Points on a hilly landscape, in no order, each with its height.
A climber steps from a point to the highest of its 2 nearest points, and stops where none of them is higher. Distance is the straight distance between rows; heights are no part of it.
Z978: [144  99 188  91 118 181 147 105 117 133 114 128 150 127  84 180 134  78
 107 119 145 153 153 103  92  84 147 155 116 104]  height 2.37
Z173: [157  95 171 108 147 183 172  90 148 141 128 147 116 131 124 159 118  90
 100 115 130 184 157 123  72  99 141 142 138  77]  height 2.26
Z314: [157 157 177 108  96 184 116 134 110 119 148 139 168 106 124 143 138 123
 135 140 130 130 159 139 111 130 161 162 123 129]  height 5.64
Z331: [123 117 185  88 139 166 187 101 123 148 120 180 174 151 114 156  78 101
 154 127 157 180 147 174 108  90 164 171  98  86]  height 0.74
Z607: [159 113 137  84 116 117 115 119 149 156 142  85 100 162 178  76 119 160
 143 135 109 158 114 118 185 167  41 121 117  88]  height 2.03
Z66: [130 193  92 118 150 164 110 137 137 122 108 161 153  95 132 147 116 112
 125 123 139 158 142 164 120 150 188 108 173  97]  height 4.98
Z771: [114  88 131  95 145 156 123 155 108 130 134  78 152 124 106 134 177 120
  89 190 148 140  76  57 155 114  96 155 123 121]  height 7.74
Z443: [138 117 184 146 131 151 130 111 116  98 151 136 146 101  92 165 143 105
 101 131 134 111 142 156  52 104 166 143 141 126]  height 1.16
Z596: [170 129 154  76 151 189 142 137 142 144 160 133 137 128 166 122 148 135
 114 163 121 184 136 112 147 163 109 129 151  84]  height 7.91
Z842: [123  86 199 108 117 158 135 117 113 126 123 136 145 116  45 184 128  77
 124 105 129 125 181  86 118  84 176 130 123 135]  height 2.48
Z40: [160 156  73 135 136 123  67 140 151 150 121 117 112 127 176  58 119 188
 167 163 120 140 147 161 164 173 106 116 160  70]  height 8.70
Z692: [169  80 141 152 147 121 176 115 175 144 153 127  64 178 190  92 119 145
 111 139  81 183 154  92 125 151  84 122 115  88]  height 2.38
Z288: [127  87 138 172 108  80 125 112 119 122 152 123  87 120  96 116 157 112
 146 117 111  70 152  77 145  98 126 102  90 208]  height 2.89
Z699: [137 100  87 213 119 111 129 113 144 126 105 110 103 137 128 129 106 126
 115 103 119 140 129  96 108 132 151 154 142 129]  height 3.26
Z184: [113 145  57 170 186 111 132 141 137 146 123 172 124 104 135  96 126 135
 113 145 132 132 122 155 126 135 163 113 158 106]  height 3.99
Z659: [ 73 183  66 109 166 126 113 165 144 130  94 176 160 114 117 140  74 133
 134 127 128 161 106 158 120 149 196 112 171  97]  height 5.32
Z197: [ 87 120 156  79 115 160 117 125 117 118 113 111 146 125  68 183 112 107
  89 104 132 141  98  99  89 116 141 135 158 125]  height 2.91
Z370: [ 63 169  89 102 131  80 108 169 109 138 138 150 146 108 106  93 122 160
 142 137 145  88  77 149 142 143 117 118 129 164]  height 4.45
Z29: [198 150 135 151 107 151 121 125 145 136 143 157  91 130 190  94 141 168
 154 155  94 120 190 157  93 141 124 134 130 103]  height 5.59
Z687: [168 118 148 144 129 169 123 112 124 101 135 112 140 116 116 175 178 103
  90 150 131 133 144 110  83 117 151 143 147 112]  height 1.25
Z368: [102 138  75 104 105 104  82 134 122 111 105  83 121 109 114 123 168 123
 129 134 160 110  73  81 186 134  65 101 108 168]  height 3.70
Z951: [102 117 109 115 156  85 158 101 136 151 121 162  86 107  86 123 148  90
  97  89 145  98 116 151  78  83 103  95 120 142]  height 2.50
Z297: [195  76 142 171 117 106 143 130 140 120 136  90 118 171 169  97 167 156
 154 181 104 139 168  76 116 103  93 164  74 111]  height 6.11
Z399: [108 141  69 114 164  93 118 127 137 122  68 146 134 102  79 155 136  76
 108 100 151 128 117 129 148 108 161  70 157 123]  height 3.03
Z234: [123 156 162 127  66 129 102 115 111 104 133  90 135 124 132 155 108 126
 115  91 121  96 110 141  88 135 122 142 128 164]  height 3.24
Z340: [149 154 127  73 106 173 138 100 143 133 101 100 132 157 182 168  74 123
 111  97 115 206 104 124 134 171 106 133 153  92]  height 4.34
Z365: [146  90 147 201 137 121 163 145 131 116 154 187 107 149 133 107 144 146
 141 153 108  93 166 144  66  91 163 149 113 142]  height 3.84
Z150: [158 188  72 113 149 138  87 152 138 155 119 137 100 110 148  72 185 159
 142 165 128 117 165 147 181 138  96  81 141 106]  height 6.65
Z119: [165 114  85 153 136 139  98 124 154 106 124  66  92 135 166 108 154 171
  93 160 122 162  87  95 133 163  71 122 183  97]  height 2.71
Z208: [ 96 122 156 129 114 110 103 160 104 116 174 126 125  95  94 104 159 155
 126 145 116  66 120 117 125 128 118 134 117 175]  height 5.04
Z747: [117 159 153 160  94 130  70 153 116  87 171 115 137  93 123 114 108 178
 134 134 106  88 128 154  90 172 156 131 176 157]  height 4.51
Z233: [108 102  94 150 147  84 134  90 106 111 103  73 169 111  98 156 164  78
 106 156 178 111  73 115 142  95 132 130  87 134]  height 4.22
Z610: [115  87 150 183  84 107 112 156 113 141 126 132 144 147 106  95  82 149
 187 121 110  91 157  90 168 118 162 153 105 170]  height 2.06
Z887: [157  74 156 185 192 139 197 146 170 119 187 187 138 152 177 101 101 149
 161 179 132 189 167 158 118 149 162 166 110  72]  height 6.79
Z743: [151 153  99 104 119 166  91 130 145 108 112  79 104 127 176 128 129 158
  86 119 115 165  84 119 123 173  78 112 198 107]  height 2.51
Z758: [175  56 143 153 139 141 156 141 142 124 146  85 121 163 151 111 170 143
 114 183 107 177 140  43 127 112  95 167 105  99]  height 6.72
Z821: [ 96  92 179 195 127 140 157 122 117 106 118 164 176 157  88 155  55 117
 166 116 170 135 128 181  67  86 202 183 128 115]  height 0.85
Z441: [ 89 138  62  62 129 108 117 139 136 133  84 108 113 124 111 144 165 106
 115 106 161 148  60  79 176 121  61  95 120 155]  height 4.16
Z663: [185 132 137 143 117 178 100 113 117  88 121  84 126 113 130 189 210  94
  96 159 135 108 154  96 133 119 140 114 140 133]  height 1.34
Z833: [153 120 200  95 146 133 186 109 154 128 187 132 144 165 167 128 104 109
 103 135 125 187 115 164 137 189 100 113 120  82]  height 2.97
Z696: [120  89 117  88 185 118 164 136 132 154 146 114 148 150 135 106 147 124
  93 168 141 182  74  89 192 146  88 115 130  93]  height 0.98
Z158: [153  67 139 123 135 162 120 161 124 121 139  62 154 140 133 117 168 143
 115 201 129 164  97  49 157 127  94 171 125 100]  height 7.24
Z633: [158 153 139 168 106  99  97 123  96 100 148  97 150 100 138 135 187 121
 159 172 143  40 154 154 152 120 144 122  87 164]  height 4.17
Z643: [ 70 177  62 102 133  70  99 148 113 120 104 105 176 121 113 131 116 141
 137 145 149 120  51 137 153 146 125 121 133 146]  height 4.03
Z731: [124 133  67  77 163 141 134 134 148 145  85 124 100 130 127 131 161  98
  86 116 139 166  93  94 178 117  80  84 155 119]  height 4.74
Z404: [158 116 167 136 171 149 189 126 145 147 173 194 142 145 178  95  99 129
 155 159 122 180 167 178 131 142 154 148 104  83]  height 6.42
Z30: [102 142 159 132  89 118 149 129 109 154 131 171 125 151 128 128  85 118
 157  73 128  80 138 177  98 103 143 140 103 170]  height 0.45
Z350: [106 146  56 121 131 119  72 148 130  92 113  69 119  96 126 113 200 135
 110 175 175 108  63 102 186 135  67  79 137 150]  height 3.34
Z655: [156 190  75 107 168 124 104 142 144 151 136 134 112 117 187  65 149 165
 142 155 129 141 138 180 170 168  96  76 153  81]  height 7.53
Z868: [109  59 122 149 173 125 157 125 132 129 132 125 119 121  77 126 164 111
  75 158 136 143 101  85  95  85 126 137 136 114]  height 1.70
Z613: [120  79 140 135 160 126 158  94 125 125 111 104 155 126  84 161 137  91
  87 144 156 151 101 118  87  86 138 144 129  87]  height 1.84
Z113: [117  59 139 131 183 103 188 127 132 143 158 140 121 145 112  94 166 124
  95 177 132 149 110  91 119  78  98 146  90 114]  height 1.55
Z62: [ 84 130 127 147 167 152 156 141 133 143 133 219 110 126 136 103  67 144
 125 123 128 138 120 203  76 125 162 142 151 111]  height 5.72
Z269: [ 92 100 188 129 142 137 185 116 101 135 120 175 181 168  89 143  66 112
 163 134 173 152 124 182  93  66 171 182  95 100]  height 0.79
Z543: [ 93  99  85 211 134  89 116 136 133 108 127 129 123 114  98 110  92 147
 118 113 118 113  99 104 111 144 163 134 159 159]  height 2.94
Z114: [156 102 143 142 143 110 174  49 132 129 108  81 142 150 147 173 114  76
 100  99 156 166 116 164  78 102 128 127 119  77]  height 2.05
Z999: [182 188  94 139 125 166  73 145 136 121 119 125  94 107 141 110 194 156
 137 160 119 110 195 123 163 146 127  82 162 117]  height 5.91
Z495: [181  96 135 130 130 109 144 108 170 135 157  88  64 175 187  82 140 155
 114 146  95 168 122  97 154 162  44 103 126  95]  height 2.20
Z80: [125 151 108 140 123  89 118 118  95 131 124 107 162 103 123 128 177 107
 150 154 166  65 118 146 169 113 122 129  73 161]  height 4.04
Z204: [190  75 149 183 143  96 190 117 145 117 146 118 127 184 182 108 152 130
 145 167 108 152 167 108 100  96 121 156  66 109]  height 5.68
Z446: [ 57 146 130 112 106  91 141 142 112 143 125 187 127 152 109 145  68 123
 168  58 132  72 103 187 104 111 154 112 123 177]  height 0.36
Z550: [142 176 111  50 134 159 119 143 123 152 118 132 104 117 148 128 183 124
 109 111 138 121 131 129 165 136  68 100 129 125]  height 3.91
Z725: [143 136 128 176  66  89  86 132 119 137 124 114 140 137 146  95  95 155
 199 106 118  59 141 148 159 137 136 126 120 169]  height 5.28
Z883: [138 195  91  48 142 136 138 126 143 149  93 146 106 131 178 137 134 112
 113  78 129 152 122 168 162 150  77  88 137 112]  height 3.61
Z656: [109 184 106  99 105  96 111 122 121 125 106 130 116 108 124 147 138 104
 127  61 138  85 110 158 131 133 112  92 118 172]  height 6.39
Z291: [168 151 136 114  78 165  78 123 125 110  98  89  90 122 122 152 170 116
 126  95 115  95 177  89 185 130  93  88 138 170]  height 1.64
Z602: [125 136 114 106 125  99 141 105 127 133 150 125  76 109 136 119 201 115
 109 113 144  85 105 130 107 111  56 109  91 162]  height 5.03
Z275: [ 94 127 115 149 113 130 142 134 134 147 109 151 121 154 154 106  41 157
 142 107 105 154 107 145 108 142 138 165 130 123]  height 3.14
Z413: [ 91 140  90 141 113  92  94 129 120 100  87  96 177 124  88 175  83 116
 137 102 127 128 100 109 159 149 183 124 146 149]  height 5.86
Z341: [ 74 107 161 170 144 124 140 123 120  98 127 161 155 130  71 154  58 130
 132 113 152 127 104 181  61 110 191 154 163 118]  height 0.92
Z835: [ 69 160 104  71 121 134 137 148 135 154  92 167 121 146 129 129  50 150
 131 103  98 155 100 136 123 145 126 140 137 127]  height 2.93
Z878: [148 110 111 221  99 128 121 102 156 116 110 116  75 136 142 155  88 113
 121  63 101 125 166 115  84 139 169 128 156 143]  height 3.59
Z315: [117 133 125 137 117  86 111 136 116 112 171 119  93  96 130  94 187 155
 123 158 133  56  95 138 102 125  79 121 102 172]  height 5.62
Z45: [ 82 124 141 130 140 113 132 104 116  98 124 117 168 121  83 169  88 126
  91 125 156 135  69 177  46 117 155 146 161 110]  height 1.00
Z222: [160 138 145  99 143 142 168  97 165 141 148 121 102 160 196 127  95 111
  99 106 107 188 121 153 151 193  86  93 140  84]  height 3.13
Z985: [130 172 139 149  77 116  68 140 120 103 147 116 126 107 144 118  90 165
 160  91  99  68 140 170 119 169 144 107 170 170]  height 4.18
Z919: [141  84 165 117 168 101 186 128 125 123 183 128 111 144 140 109 194 131
  99 174 125 124 116 121  91  86  77 141  72 127]  height 1.42
Z694: [ 83  96 153  79 165 100 178 106 119 133 167 119 109 113 104 136 190 105
  88 121 167 113  72 137  76  91  60 133  87 122]  height 2.52
Z99: [143 116 151 120 126 194 142 130 163 129 150 137 131 131 168 120  73 158
 125 141 117 209 130 115 115 175 131 166 151  73]  height 7.18
Z568: [110  89 165 123 155 103 177  70 120 122 123  90 164 139 107 170 108  93
  98 127 171 153  88 171  61  88 124 140 119  78]  height 1.94
Z526: [120 182 102 117 116 116 106 153 104 158 112 155 167 117 128 108 122 135
 173 134 139  90 150 158 171 133 156 121 114 142]  height 5.27
Z965: [ 72 142  94 146 131  96 140 143 126 159  97 203 134 143 117 118  61 121
 164  84 128  82 114 175 131 114 178 108 133 158]  height 0.27
Z392: [153  80 148 196 111 107 141  86 137  94 128  77  88 148 112 160 175  97
  93 132 120 118 145  74  63  82 136 132 108 147]  height 2.02
Z625: [ 99  99 123 141 126  91 165 110 130 164 129 166  77 137 104 100 130 102
 123  86 134  93 125 126  91  72 109 115  94 173]  height 2.24
Z509: [169 143  83 156  95 170  52 148 162 112  97  91  82 119 146 113 132 176
 130 131 108 144 161  85 152 175 110 121 193 103]  height 6.73
Z727: [123  85 204 145 139 129 126 119  95  96 173 124 159  99  85 174 119 110
 154 105 111  98 184 116 150 100 207 125 130 167]  height 4.02
Z898: [ 77 110 143 133  99 105 104 166 104 135 135 145 140 129  89 104  74 164
 169 114 101  98 133  92 171 138 154 136 132 179]  height 2.25
Z57: [ 91 150 138  82  95 121 110 124 123 101  98 119 157 138  84 207  61 102
 161  55  91 137 146 103 156 137 185 104 152 165]  height 5.07
Z608: [147 138 130 169  71 104  65 134 113 118 123  79 162 132 144  98 103 170
 179 144 126  85 124 149 138 149 128 160 116 139]  height 5.84
Z592: [143 178 104 103 122 147  72 161 129 121 120 126  85  97 114 109 203 137
 125 136 124  83 169 112 184 137 104  63 148 160]  height 5.25
Z913: [117 160 136  74  84 169 103 126 124 115  79 116 153 137  98 201  89 101
 127  85 111 159 133  90 135 145 162 131 155 133]  height 4.76
Z646: [ 57 120 103 143  97 110 117 172 125 151  99 160 132 155 107  97  33 174
 178 113 101 114 109 111 154 144 148 149 131 161]  height 2.44
Z259: [122  93 139 126 145 119 187 125 130 180 132 158 111 163 151  80 100 123
 135 129 116 155 142 123 139 101 107 153  77 119]  height 2.83
Z424: [102 172  71 160 172 100 113 157 119 141 124 162 149  95 107  98 143 124
 134 140 140 100 133 150 152 130 182  90 148 141]  height 4.37
Z938: [154 121 193 130 143 186 154 144 139  97 191 172 150 120 147 106 137 162
 128 180 123 167 150 155  66 124 143 178 126 104]  height 5.23
Z981: [143 162 118  62 105 189 117 119 132 124  91 113 147 136 141 177 111 109
 109 100 123 179 114 108 126 146 126 127 168 104]  height 4.54
Z668: [163 133 172  89 111 181 166 105 121 161 121 166 146 139 142 144 111  98
 142 115 126 162 175 141 122 103 148 161  89 108]  height 0.69
Z809: [182 141 141 127 133 143 154 123 138 157 148 161 123 139 190  90 121 144
 156 148 104 146 169 168 129 144 116 138 112  97]  height 6.00
Z705: [157  94 131 145 155  94 180 118 149 157 158 143  85 162 176  71 139 147
 129 151 101 145 135 125 126 124  84 126  95 114]  height 2.59
Z223: [115 131  86 137 145 112 133 132 145 158 118 137 110 145 187  80  52 165
 136 124 106 168  99 148 143 175 106 132 139 102]  height 3.39
Z513: [109 112 143 153 134 117 132 157 116 132 155 175 109 110  90  94 137 144
 125 136 107  84 148 121 116 112 145 129 132 166]  height 4.59
Z386: [155 166 116 123  70 145  52 130 126  99  73  67 137 127 126 154 132 131
 149  97 124 117 160  94 208 154 119 102 145 156]  height 1.81
Z857: [ 69 126  75 103 157 108 145 118 144 137  65 150 159 147 103 167  49 115
 123 114 128 183  82 145 107 127 169 132 153  87]  height 6.05
Z837: [196 144 124 151 105 152 106 100 130 102 102 104  88 123 132 166 204 105
 109 129 118  99 182 100 153 113 119  93 125 156]  height 1.47
Z303: [174 179 132 120  77 168  84 126 131 135 109 124 107 116 154 121 128 143
 140 109 104 114 178 134 136 152 113 120 144 132]  height 4.69
Z165: [120 134 141 126 149 129 133 100 126 107 136 136 134  98  97 160 132 108
  79 116 143 117 108 173  49 115 147 119 165 110]  height 1.08
Z149: [156 103 143 129 109 111 137 123 134 158 134  96 135 169 179  79  88 160
 160 145 110 163 128 122 162 147  81 162  94  94]  height 1.88
Z267: [141 183 161  87  57 151 109 135 108 151 109 147 141 134 138 149  86 126
 173  76 110  98 171 147 142 143 140 140 110 158]  height 4.41
Z712: [122 145 123  68 115 118 127 138 116 168 119 127 135 137 147  97 128 155
 149 130 131 132 120 120 172 141  74 146 101 118]  height 2.58
Z287: [122  85 140 193  80 109 145 120 121 151 106 110 132 165 119 113  84 112
 156 104 123 121 146  90 130  90 152 164  86 157]  height 1.85
Z856: [150 134  61 142 137 150  66 159 160 142 103 109  92 123 154  79 127 185
 140 152 115 160 141  95 171 175 101 122 178  80]  height 7.54
Z432: [134 127 178 165 112 180 127 154 133  98 169 170 144 115 137 107  97 170
 142 154 124 144 146 157  68 134 161 187 142 121]  height 5.02
Z23: [111 178 106  35 124 153 107 159 118 138  91 127 115 112 107 169 196  96
 117  86 154 110 127 109 181 124  90  90 124 147]  height 4.23
Z227: [163 141 141 170 135 149  99 154 120 121 150 148 139  94 106 128 172 138
 164 162 115 101 213  97 162 138 199 117 134 143]  height 4.99
Z476: [154 186 103 113 129 166 105 131 136 129 103 150 115 101 140 138 145 114
 111 108 119 134 161 146 129 148 144  98 163 124]  height 4.67
Z376: [113 132 165  95  95 141 134 104 110 127 124  93 133 136 112 167 123 102
  94  92 133 126 108 124  84 109 113 146 116 139]  height 3.06
Z9: [128 127  85 117 181  98 149  93 142 138  85 138 117 105 100 147 155  75
  90 108 158 126 106 155 108  92 123  80 146 104]  height 2.77
Z546: [136 124 177 176  75 116  86 117 106  69 163  61 140 105 127 161 120 136
 129 108 104  78 128 127 101 145 153 130 140 178]  height 3.48
Z777: [122 152 105 156  84 102  73 139 117 112 102  87 163 125 124 131  88 150
 156 118 125 112 116 120 158 164 153 139 149 151]  height 6.46
Z295: [116 152 120 103  93 110 109 109 106 101 125  49 136 105 152 151 184 115
 128 141 169  79  77 137 148 135  62 139  74 143]  height 5.16
Z684: [104 170 117  62 119 137  77 167 128 107 115 119  97  90 103 153 197 113
 123  82 135  87 138 100 190 135  98  57 145 179]  height 4.65
Z762: [161 145 198  96 130 181 139 145 114 111 187 151 169 103 144 118 171 141
 131 189 136 133 151 160  89 116 134 166 106 116]  height 5.40
Z998: [141 122 135 137 130  93 144 122 102 132 151 104 159 126 152 108 164 132
 137 171 147  99 107 152 130 109  97 154  71 138]  height 4.44
Z346: [ 56 107  75 177 133  91 119 163 130 133 111 155 131 133  95  86  56 169
 133 130 117 128  83 101 136 144 154 147 154 150]  height 2.66
Z873: [125 126  58 142 146 115  94 132 143 108 121  81 108 112 137  97 174 152
  92 170 139 143  59  88 153 143  74  99 166 127]  height 2.99
Z316: [113 162 123  92  79 110  67 147 113 109 108  84 133 112 108 143 135 135
 152 101 127  93 127  97 193 152 107 102 129 176]  height 1.99
Z419: [ 76  91 185 110 125 137 147 136 102 128 121 152 143 139  47 151 100 112
 123 110 135 126 133 114 105  85 161 154 112 140]  height 2.62
Z521: [107 105 111 112 171  91 181 131 112 180 136 167 150 143 133  81 131 129
 142 155 148 135 111 137 178 102 109 150  73 122]  height 3.07
Z198: [125 154 138 119  63 114  99 145 110 158 114 144 124 137 130 109  82 143
 198  82 106  68 164 139 169 135 135 123 108 175]  height 4.75
Z907: [124 167 118 104  97 115 106 107 118 110 122  88 101 101 132 162 193 103
 115  88 155  72 109 142 133 129  72 103  92 175]  height 5.66
Z82: [ 69 129 137 103 131 136 123 145 116 119 116 148 152 125  71 151  89 134
 106 121 127 140 102 119 104 124 162 150 149 135]  height 2.78
Z792: [181  85 172 152 169 148 174 155 180 117 200 165 138 148 178  86 120 166
 164 199 116 194 176 132 140 178 135 155 109  62]  height 7.16
Z988: [119  88 153 210 149 116 138 167 123 108 176 190 119 121  97  98 143 159
 150 161 109  77 165 128 105 106 187 138 136 164]  height 4.19
Z138: [184  82 162 172 178 107 197 131 151 107 185 166 131 169 183 102 147 149
 141 185 110 161 163 154  92 120 136 144  94  92]  height 6.29
Z576: [110 106 144 134 185 146 183 127 142 154 146 205 124 143 157  97  73 132
 130 138 123 173 135 184 111 130 147 142 123  89]  height 6.09
Z515: [170 106 165  95 154 152 180  62 142 140 125 101 139 151 139 181 133  70
  98 111 150 188 129 145 105 108 119 119 130  70]  height 2.15
Z986: [178 162 130 183  99 116  85 128 118 101 141 104 125 112 146 122 168 149
 154 155 117  66 169 153 121 142 145 116 135 153]  height 4.61
Z328: [123 109 158  68 164 130 165 102 123 131 161  98 130 130 137 156 182 100
  77 135 154 140  75 136 110 119  70 124 116 103]  height 2.68
Z42: [112 171 123  79  77 109  63 150 123 126 130 103 100 102 114 111 157 158
 151  99 130  66 124 120 162 156  67 105 120 171]  height 2.18
Z236: [152 103 115  98 207 124 166 112 127 131 152 107 133 126 143 142 222  93
  89 189 160 140 101 121 171 111  90  96 112  94]  height 1.17
Z580: [166 151 138 154 132 153 124 140 110 136 136 153 169 104 120 128 159 121
 154 167 136 112 186 141 138 121 181 146 113 125]  height 5.33
Z685: [137 157 102  94 161 115 164 101 150 158 119 148 112 147 186 121  97 109
 110  94 117 164 117 174 152 154  98  92 128  96]  height 3.35
Z390: [137 129 147 106  98 124 108 128 110 124 140  66 152 125 152 116 155 144
 126 159 136 114  97 119 136 132  72 159  96 126]  height 4.80
Z537: [145 108 151 151  71 132 136 132 118 157 115 101 134 172 159  96  75 145
 164 116 111 144 150 111 129 113 112 181  85 129]  height 1.73
Z195: [ 99 151 120  44 106 149 130 150 118 162  97 139 132 148 126 135 102 140
 129 108 110 155 113  95 157 134 100 147 125 125]  height 2.75
Z690: [130 167 115 140  96 106  51 140 133  88 133  94  99  92 125 116 131 158
 141  96  99  83 138 131 152 168 119  76 178 179]  height 3.78
Z33: [ 99 152 161 151  97 165  94 168 122  99 158 158 141 109 122 109  75 186
 136 136 113 124 128 154  87 166 168 164 169 139]  height 4.79
Z488: [126 103  99 168 125  92 131  97 119 121 117  91 134 125 115 123 154 106
 108 140 144 112  92 103 130 103 113 135  98 151]  height 4.62
Z385: [197 127 103 113 130 211 105 132 154 124 105  93  89 138 166 139 180 140
 107 145 123 174 146  82 157 151  95 105 184  97]  height 5.71
Z398: [174 115 110 158 129 147 140 107 147 126 120 106  88 139 163 125 151 133
  98 133 104 158 143  97 112 134 105 133 143 111]  height 5.61
Z673: [105  74 139 171 117  71 157 108 127 130 159 146  72 136  92 113 172 103
 131 126 131  76 127  97  84  61 113 110  71 195]  height 2.49
Z279: [ 79 108 120 139 133 146 147 105 148 123  84 138 142 157 114 177  23 126
 123 101 131 195 101 133  72 134 173 169 154  83]  height 6.43
Z473: [118  72 156 159 113 105 151 111 126 121 143 110 100 142  94 128 168 101
 102 133 123 103 131  79  84  66 116 142  85 164]  height 2.23
Z511: [189 132 105 152 105 181  94 131 158 115 112 109  64 129 159 128 159 154
 107 133  99 146 167  80 119 154 104 124 179 110]  height 6.15
Z338: [149 145 155 138  63 159 123 107 122 137 100 119 126 144 143 156  77 107
 143  71 107 132 168 127 109 131 154 151 120 143]  height 4.13
Z58: [ 90  81 145 133 144  87 180 106 109 148 133 132 143 143  95 120 133 103
 124 128 167 115  99 141 103  64 118 155  67 139]  height 3.62
Z334: [209 160 131 163  75 149  68 123 138 122 128 120  94 122 163 111 151 168
 173 140  98  88 207 146 121 154 131 125 142 127]  height 5.11
Z670: [121 159 115 147 153 146 100 164 114 133 136 158 162  89  90 134 130 115
 165 129 125 117 201 108 191 143 221  94 149 142]  height 4.60
Z336: [133  76 144 200 136 101 128  92 137  85 142 101  91 114  81 169 160 101
  94 115 113 103 143  92  73 101 164 107 149 152]  height 1.83
Z121: [132 144  81 151 163 106 146 128 137 154 128 149 127 127 169  84 112 148
 128 142 127 137 111 162 144 148 120 124 135 106]  height 3.68
Z617: [142 116 140  84 152 187 132 148 118 143 143 123 142 120 125 129 168 123
  98 173 133 166 118  84 141 126 116 145 149  97]  height 8.41
Z322: [ 66 116  69 100 164  65 136 122 134 135  75 144 144 115  53 152 110  89
 117 105 159 131  77 114 132  96 141  95 136 131]  height 3.32
Z431: [ 66 153  54  90 140  63 120 146 120 129  76 132 174 126  79 148 120 107
 141 127 154 128  66 109 177 117 143 112 114 153]  height 3.69
Z784: [110 211  76  95 153 109 109 159 111 156 102 159 156 104 121 116 153 109
 149 121 154 102 140 166 175 127 156  86 121 133]  height 4.86
Z508: [ 92 108 121 117 162  91 169 133 109 166 141 180 135 120  96 100 153 115
 128 140 155  96 110 146 130  83 120 139  78 144]  height 3.33
Z44: [139 121 113  73 199 141 152 132 123 145 145 114 163 129 137 138 179 101
  94 174 163 169  88 124 183 139 114 103 131  85]  height 1.07
Z318: [ 96 185 133  81 104 111 117 146  96 143 124 144 159 116 115 150 131 128
 151 104 147  82 117 166 131 137 132 134 108 158]  height 5.74
Z980: [ 95 137 103 114 130 108 101 129 134 101  79 127 163 118  74 200  80  91
 139  74 117 145 136 112 149 136 202  94 170 139]  height 5.43
Z200: [155 117 121 148 145 116 155  99 128 132 126 124 106 131 140 128 163 111
  96 136 123 125 127 127 103 103 114 130 113 121]  height 5.13
Z767: [162 112 181 101 148 187 155 141 168 127 186 151 146 134 173  97 104 157
 137 176 119 208 146 128 142 183 130 148 139  69]  height 7.52
Z554: [ 95 147  73 121 170 121 146 126 139 145  99 158 154 135 149 132  63 133
 127 126 131 182  93 158 134 151 159 135 151  88]  height 5.69
Z630: [ 73  91 120 150 155  77 148 115  99 122 127 118 178 117  75 129 132 104
 120 157 174 100  71 139 117  87 144 154  86 136]  height 3.90
Z728: [137 133 130 150 103 101  96 126 121 110 141 112  91 101 114 117 152 133
 141 106 107  66 153 105 159 132 118  91 129 189]  height 3.31
Z600: [121 155 144 113 106 153 146 134 118 169 128 204 115 138 156 107  84 131
 154  95 113 101 156 188 105 118 142 134 112 139]  height 0.54
Z361: [ 78 155 104 141 132 106 118 154 117 126 140 160 138 121 125  97  86 168
 123 127 125 104  86 175  97 146 143 139 156 144]  height 4.92
Z111: [120 101 180 167  89 121 105 120 102  90 149  82 153 118 102 168 103 120
 143  99 105 102 153  94 140 131 177 139 128 174]  height 3.73
Z897: [115 133 158 120 134 140 102 143 105 111 148 144 156  95  91 157 120 112
 154 103 111 106 180 114 167 131 199 105 150 164]  height 4.30
Z800: [ 65 122 114 181 151 135 124 165 131 123 132 199 114 124 108 103  55 157
 133 116 121 115 116 167  87 142 182 139 166 138]  height 5.34
Z525: [114 155 109  73  92  96  97 141 114 159 118 110 112 119 137  94 156 158
 165 111 144  88 112 133 163 146  50 134  92 146]  height 2.39
Z352: [156 142 150 116 111 167 157  99 127 171 105 186 112 134 143 143 104  86
 141  83 116 125 190 162 109 102 154 135 103 128]  height 0.62
Z391: [129 127 128 175  86 148 120  97 140 121  93 106 120 138 127 174  65 105
 120  67 119 155 145 115  86 141 175 150 152 124]  height 3.89
Z740: [115 114 145 128 139 172 154 106 150 120 133 131 137 145 155 148  59 134
 104 114 125 210 106 134  83 151 145 171 153  78]  height 6.82
Z623: [162 108 138 111 180 105 167 116 119 115 169 124 112 122 157 133 233 121
  96 204 138 109 122 126 122 101  90 117  89 113]  height 1.29
Z252: [147 112 181  98 147 112 177 110 129 126 190  97 138 154 170 130 150 119
  98 144 133 157  95 153 122 147  73 130  98 101]  height 2.82
Z964: [111  59 172 207 138 118 128 115 133  77 159 113 117 108  62 175 110 122
 112 101 118 119 152 104  67 112 197 133 168 137]  height 1.65
Z120: [168 123  82  91 169 178 128 134 151 133 101  94 101 146 164 132 179 117
  86 143 142 180 107 100 193 144  82  78 179 102]  height 5.26

Where does a climber stop that starts at each point below?
Z149 => Z40
Z399 => Z617
Z269 => Z656
Z833 => Z40
Z42 => Z656
Z623 => Z314
Z873 => Z40
Z476 => Z617
Z419 => Z314
Z287 => Z777
Z288 => Z314

Call two points neighbours if one is among the 2 nearest of the other. Go from one point of each pair to the other, from neighbour to neighbour, staying as high as possible. Name the lowest point that can't be avoided.
Z315 / Z656 => Z602
Z334 / Z673 => Z625
Z617 / Z315 => Z80
Z777 / Z40 => Z222
